Each row is a point on a tangle of strands that fork and nearly touch. The rows are in no order.
Points whose rows are less than 26.2 apart are linked; no others are. Some points are linked to none.
Dov: 17,39,6,6,-9,-4,-23,2,0,-18,-11,-7,-16,-10,-15,-4,19,-6,18,-25
zede: -9,11,-31,4,13,-17,0,-7,-32,-9,-14,3,-6,1,-3,2,-4,-2,-10,-25
roruf: -8,21,-25,0,14,-14,0,-11,-33,-7,-19,-5,-8,-4,0,-5,2,-5,-7,-26
ziga: 6,34,26,-11,7,2,1,-4,2,-10,-5,-20,-1,-2,15,-21,3,-14,2,-13
duvul: 17,40,23,4,-10,0,-20,4,10,-21,-6,-8,-18,-8,-14,-11,19,-9,19,-19
Gat: 7,-18,13,-6,-16,0,-12,15,25,9,10,9,16,11,-3,18,0,2,10,18
gomog: -5,-15,-20,-1,2,-16,9,-3,-12,-3,5,19,3,2,4,13,-9,-6,-4,1
Mosif: -2,-4,1,9,-8,4,-4,7,8,-1,13,7,-5,2,-3,0,5,11,-4,9
Miz: 2,-8,-13,-8,6,-9,-3,3,-2,9,-10,3,20,11,5,10,-13,5,-5,-2
kuneg: -10,-14,2,14,2,20,17,-5,0,7,14,-4,-13,-6,3,-17,0,14,-17,16
ruto: -12,5,-29,3,14,-12,6,-10,-29,-5,-10,3,-4,1,2,-2,-8,0,-14,-17
zimi: 10,12,-22,17,2,-7,-9,-4,-24,-15,-6,9,-25,-14,-18,-6,4,5,-5,-22
naku: -5,-10,20,-2,7,17,-3,10,17,17,1,-18,14,4,2,-1,-2,9,-4,21
Pari: 10,24,12,-25,1,0,-16,-2,11,6,-23,-25,26,7,10,4,1,-9,15,-14
Ziz: 1,14,11,7,6,15,13,-13,-7,-3,-4,-14,-28,-18,-4,-28,11,2,-3,0
sase: -8,-14,-23,-8,15,-16,11,-6,-18,4,-8,12,13,9,7,10,-20,-3,-12,-7
sume: 3,14,35,-19,17,15,1,-4,10,12,-9,-35,20,0,18,-9,-2,-14,3,6
lomip: 4,18,-28,13,0,-18,-16,1,-27,-17,-12,5,-10,-5,-13,4,4,0,-1,-30
dunu: -7,-27,-3,4,-17,-1,13,-1,6,2,19,23,-9,-11,2,12,9,-3,9,26
kebet: -4,-7,-22,6,-3,-14,4,-3,-17,-9,4,18,-4,0,0,5,-5,-1,-9,-8
seg: -2,-20,-5,8,-12,1,11,-1,1,-2,20,21,-12,-9,1,2,4,0,-1,15
gor: -11,-17,-1,3,13,16,16,-8,-3,15,3,-9,5,-4,14,-10,-10,9,-19,16
tila: 9,38,43,-3,6,8,-3,6,16,-20,4,-20,-11,4,0,-28,5,-16,7,-10
sopor: 12,37,27,7,-7,6,-18,7,17,-19,-3,-11,-21,-6,-20,-12,20,-6,23,-10
Bipes: 7,-10,-10,-8,-16,-17,-11,10,7,-2,5,19,17,10,-2,26,-3,-4,13,1
sok: 1,-3,2,-4,4,3,-7,7,8,11,-6,-7,16,7,3,4,-5,11,-5,9
lifu: -2,-20,-1,17,-5,15,18,-7,0,-2,22,13,-24,-8,-2,-14,0,10,-10,15
bis: -3,6,-7,10,5,10,10,-10,-12,-2,-2,-6,-19,-14,-2,-21,8,10,-11,-2
luf: -10,-27,-12,0,12,6,26,-12,-10,11,6,6,5,-3,18,-5,-20,1,-19,15
mizor: -5,7,-12,7,8,7,13,-15,-19,-1,-6,-7,-18,-14,2,-20,3,6,-13,-7
Zama: 0,-1,-3,13,-6,3,-2,4,0,-3,10,7,-11,-1,-5,-3,6,13,-8,4
bep: 5,26,3,-14,-3,-2,-17,-2,7,3,-18,-19,18,5,6,7,5,-2,12,-14
Zakit: -4,-25,11,6,-23,4,1,8,20,2,25,21,-12,-7,-6,15,17,0,17,28
kekis: -3,-25,27,1,-15,11,-7,21,35,12,23,7,3,9,-8,13,3,4,14,28
Kop: -6,11,32,-2,-6,17,-23,19,34,9,-1,-23,13,13,-17,6,12,7,23,10
Dava: 11,-17,-5,-13,-15,-13,-10,10,12,5,1,14,22,11,-2,26,-7,-3,14,2
sig: 2,7,-14,16,-1,-1,-2,-4,-15,-6,0,4,-18,-9,-9,-8,5,9,-10,-9
Kulo: 6,-31,-12,-19,9,-20,10,-4,-9,10,-19,14,28,20,3,18,-22,-13,1,-8
Laf: 1,-16,-4,16,-9,8,12,-3,-1,-5,21,18,-23,-8,-5,-8,1,8,-8,10
Vuz: -4,-25,18,1,-18,8,0,13,26,9,24,13,-3,0,-3,15,8,1,14,29
Nul: 4,19,-25,12,3,-14,-10,-3,-28,-17,-12,5,-18,-11,-14,-2,5,0,-4,-27
Bivus: 4,29,2,-5,-7,-2,-17,2,5,-3,-14,-15,7,0,1,5,12,0,13,-13
guvam: 10,28,31,8,2,13,-6,4,15,-13,-1,-11,-32,-13,-22,-23,16,-4,18,-2
duv: -8,1,5,5,4,12,4,0,5,8,0,-12,-1,-4,4,-8,5,11,-9,10
suze: 2,-16,0,-4,-7,-2,-1,8,10,8,8,10,12,7,3,12,-6,4,0,15
Bulo: 0,15,-27,-3,-4,-21,-22,4,-11,-11,-11,4,16,13,-8,22,-4,-1,4,-28
gok: -1,3,-10,11,-3,-2,0,1,-8,-5,4,7,-8,-3,-4,-5,4,10,-9,-2
Vis: 4,-8,7,11,-24,-1,-12,15,17,-7,22,18,-8,2,-12,12,12,4,11,11
rukar: -10,-23,-8,0,16,13,21,-11,-7,16,3,-3,9,-2,17,-8,-17,8,-22,14
Nepe: 10,31,24,10,-6,8,-14,6,16,-15,-2,-10,-27,-10,-24,-13,21,-1,20,-6
gemo: -8,-14,15,-1,11,20,3,2,11,20,2,-16,10,1,7,-5,-3,11,-10,21
Fuf: -10,-4,-25,6,9,-13,8,-6,-24,-7,-1,13,-3,1,2,2,-9,0,-15,-12
Vobet: -5,-31,3,2,-20,2,5,5,15,6,19,20,-7,-11,-1,18,15,-3,14,30
furas: 2,-28,-10,-11,-9,-18,8,-1,2,8,-2,22,13,1,4,24,-4,-10,15,10
Labov: 9,34,40,1,5,10,-1,6,15,-19,2,-17,-20,-3,-6,-28,8,-14,13,-6
Pomo: -15,0,-15,-4,21,4,19,-16,-20,11,-13,-14,2,-8,17,-14,-8,2,-18,-3
saluk: 17,-15,5,-15,-26,-6,-23,16,29,3,4,12,26,19,-11,28,-2,-1,23,2
zubo: -7,-20,9,-1,13,20,10,-2,6,21,2,-14,12,-1,9,-8,-9,9,-16,21
fidu: 14,20,23,-29,7,3,-16,-3,11,10,-24,-32,33,11,14,0,-4,-16,13,-14
Kemub: -7,10,-13,2,13,6,20,-20,-24,1,-13,-11,-16,-15,11,-25,2,1,-13,-8
Puba: -8,-23,4,17,-3,24,23,-7,4,3,23,8,-20,-5,4,-17,-2,10,-14,21
Lut: 8,3,-12,14,-17,-11,-12,10,-4,-14,11,19,-8,-2,-12,10,6,5,2,-7
Pob: -20,-12,24,13,10,36,15,-4,12,13,14,-22,-14,-8,-3,-24,5,10,-9,24
Fes: 9,12,39,-22,18,14,-2,-2,12,17,-14,-36,30,4,19,-9,-5,-18,5,2
Nika: 0,-15,-16,-7,1,-17,3,-1,-8,2,-1,18,14,8,5,18,-13,-5,-1,-2
lok: 1,-17,10,7,-27,-2,-6,14,20,-4,25,22,-12,-5,-11,17,15,0,18,20
boko: -10,2,-13,-9,19,0,10,-10,-16,11,-20,-15,9,-2,13,-8,-8,1,-13,-6
tup: -3,-2,2,-1,4,7,1,2,5,11,-4,-9,9,2,7,-2,-2,11,-10,10
loza: 0,-15,-13,-11,5,-13,3,2,-4,9,-8,11,21,11,5,14,-17,-1,-4,0
fel: -7,-10,-7,14,2,17,20,-11,-8,2,10,-2,-18,-9,3,-20,-1,12,-20,9
zirat: -8,-16,-22,-10,16,-23,11,-7,-21,0,-9,15,13,12,5,17,-20,-9,-8,-11
pizi: 13,39,5,4,-13,-7,-24,3,2,-17,-11,-10,-7,-4,-12,1,21,-2,17,-24
pir: 2,-3,-6,-5,-1,-2,-9,5,4,8,-6,-2,18,10,3,10,-6,9,-1,2
Rodun: 13,32,39,2,6,12,0,4,17,-20,6,-12,-32,-8,-16,-31,7,-11,14,-4
vegi: 6,-4,1,12,-17,-2,-8,12,9,-8,18,14,-8,1,-9,8,8,7,2,7
Duz: -9,14,-17,-7,14,-6,6,-10,-21,5,-20,-12,3,-4,12,-7,-3,-1,-9,-13
gatob: -13,-20,-18,5,11,5,24,-14,-16,3,5,8,-4,-3,13,-10,-15,5,-22,6
kito: -8,-19,29,3,-7,18,-11,22,35,11,18,-1,6,12,-10,8,0,10,9,26
der: -9,19,-20,-4,16,-10,6,-12,-27,-4,-17,-10,-3,-5,9,-8,3,-4,-9,-20
sevug: 3,-25,-6,-9,-5,-10,7,2,4,9,3,16,14,4,6,18,-8,-5,4,12
neb: 3,19,-26,9,-4,-20,-23,4,-20,-18,-10,6,-1,2,-12,14,2,-2,2,-30
Dag: -10,-23,-23,-10,10,-27,14,-11,-19,-1,-4,23,5,6,3,22,-15,-17,1,-5
voko: -1,-7,5,2,-9,3,-7,11,14,5,10,3,6,6,-1,9,1,10,-1,13
mos: -1,-26,-18,-12,-4,-24,6,-3,-6,2,-8,23,16,5,0,31,-8,-14,14,0
palud: 12,43,36,-6,5,2,-8,5,13,-21,2,-21,-1,8,8,-22,1,-16,4,-18
mikib: -11,-13,-23,-4,15,-9,14,-10,-20,4,-6,7,10,5,9,4,-18,-1,-16,-2
lil: 15,43,28,-8,7,-1,-4,-1,1,-18,0,-18,-5,2,13,-26,1,-15,-1,-23
Rega: -9,-1,4,8,6,16,11,-4,0,7,4,-11,-9,-6,4,-16,5,12,-14,12
befu: 12,19,32,-25,11,7,-9,-3,13,9,-16,-33,30,10,19,-6,-6,-20,8,-7
Sov: 7,34,-1,1,-13,-7,-26,4,2,-12,-13,-12,2,1,-9,5,18,1,16,-22
Teziz: 0,-12,15,-1,-9,9,-9,14,25,10,12,0,10,10,-3,9,0,10,2,18
nis: -14,6,-16,-1,19,5,19,-19,-27,4,-13,-12,-9,-11,14,-20,-3,0,-17,-9
zuzov: -11,-14,-15,10,7,12,23,-13,-15,4,5,0,-10,-6,10,-17,-9,10,-22,8
Vovef: 13,-20,5,-12,-14,-4,-10,13,20,11,2,9,25,16,-3,20,-6,-1,11,8
Kikur: 10,-4,-7,-4,-24,-14,-21,12,16,-6,9,16,15,10,-9,30,1,-2,19,-2
fudo: 10,6,-19,19,1,0,-2,-6,-18,-11,0,12,-29,-16,-18,-13,0,9,-8,-13
bitik: -6,-28,-21,-13,4,-25,12,-10,-16,2,-7,23,8,4,0,30,-9,-17,9,-2

A fork is a point with three links. Follow the links from the first point to the second and name the forks in between, in order.
pir; fel => kuneg
Bipes; Mosif => voko
voko; zimi => Mosif
Vovef; gok => voko Mosif
dunu; lok => Zakit

Follow the links from the first point to the second, and from the first to the third. Name the last point that the two ways share.
gatob; sok; seg => kuneg
dunu; voko; kekis => Zakit
lok; Gat; fudo => Mosif
mos; Gat; gok => voko
zimi; Teziz; Vis => Mosif
pir; zuzov; lifu => kuneg

A fork is a point with three links, a tip a point with one. Leave the first point through the second and follow the links. Name the first fork or tip that comes.
zubo; gor => kuneg
lok; Vis => Mosif
Laf; seg => Zakit
Dag; zirat => mikib
Zakit; Vuz => kito
Sov; Bivus => sume
guvam; Rodun => ziga
rukar; gor => naku

Name the points in between on the shortest way along the links from the first point to the second, in order.
sopor; palud => Nepe guvam Rodun Labov tila
Bivus; Fes => bep Pari fidu befu
mos; voko => furas sevug suze
gok; Vobet => Zama Mosif vegi Vis lok Zakit
Gat; Bipes => Vovef Dava
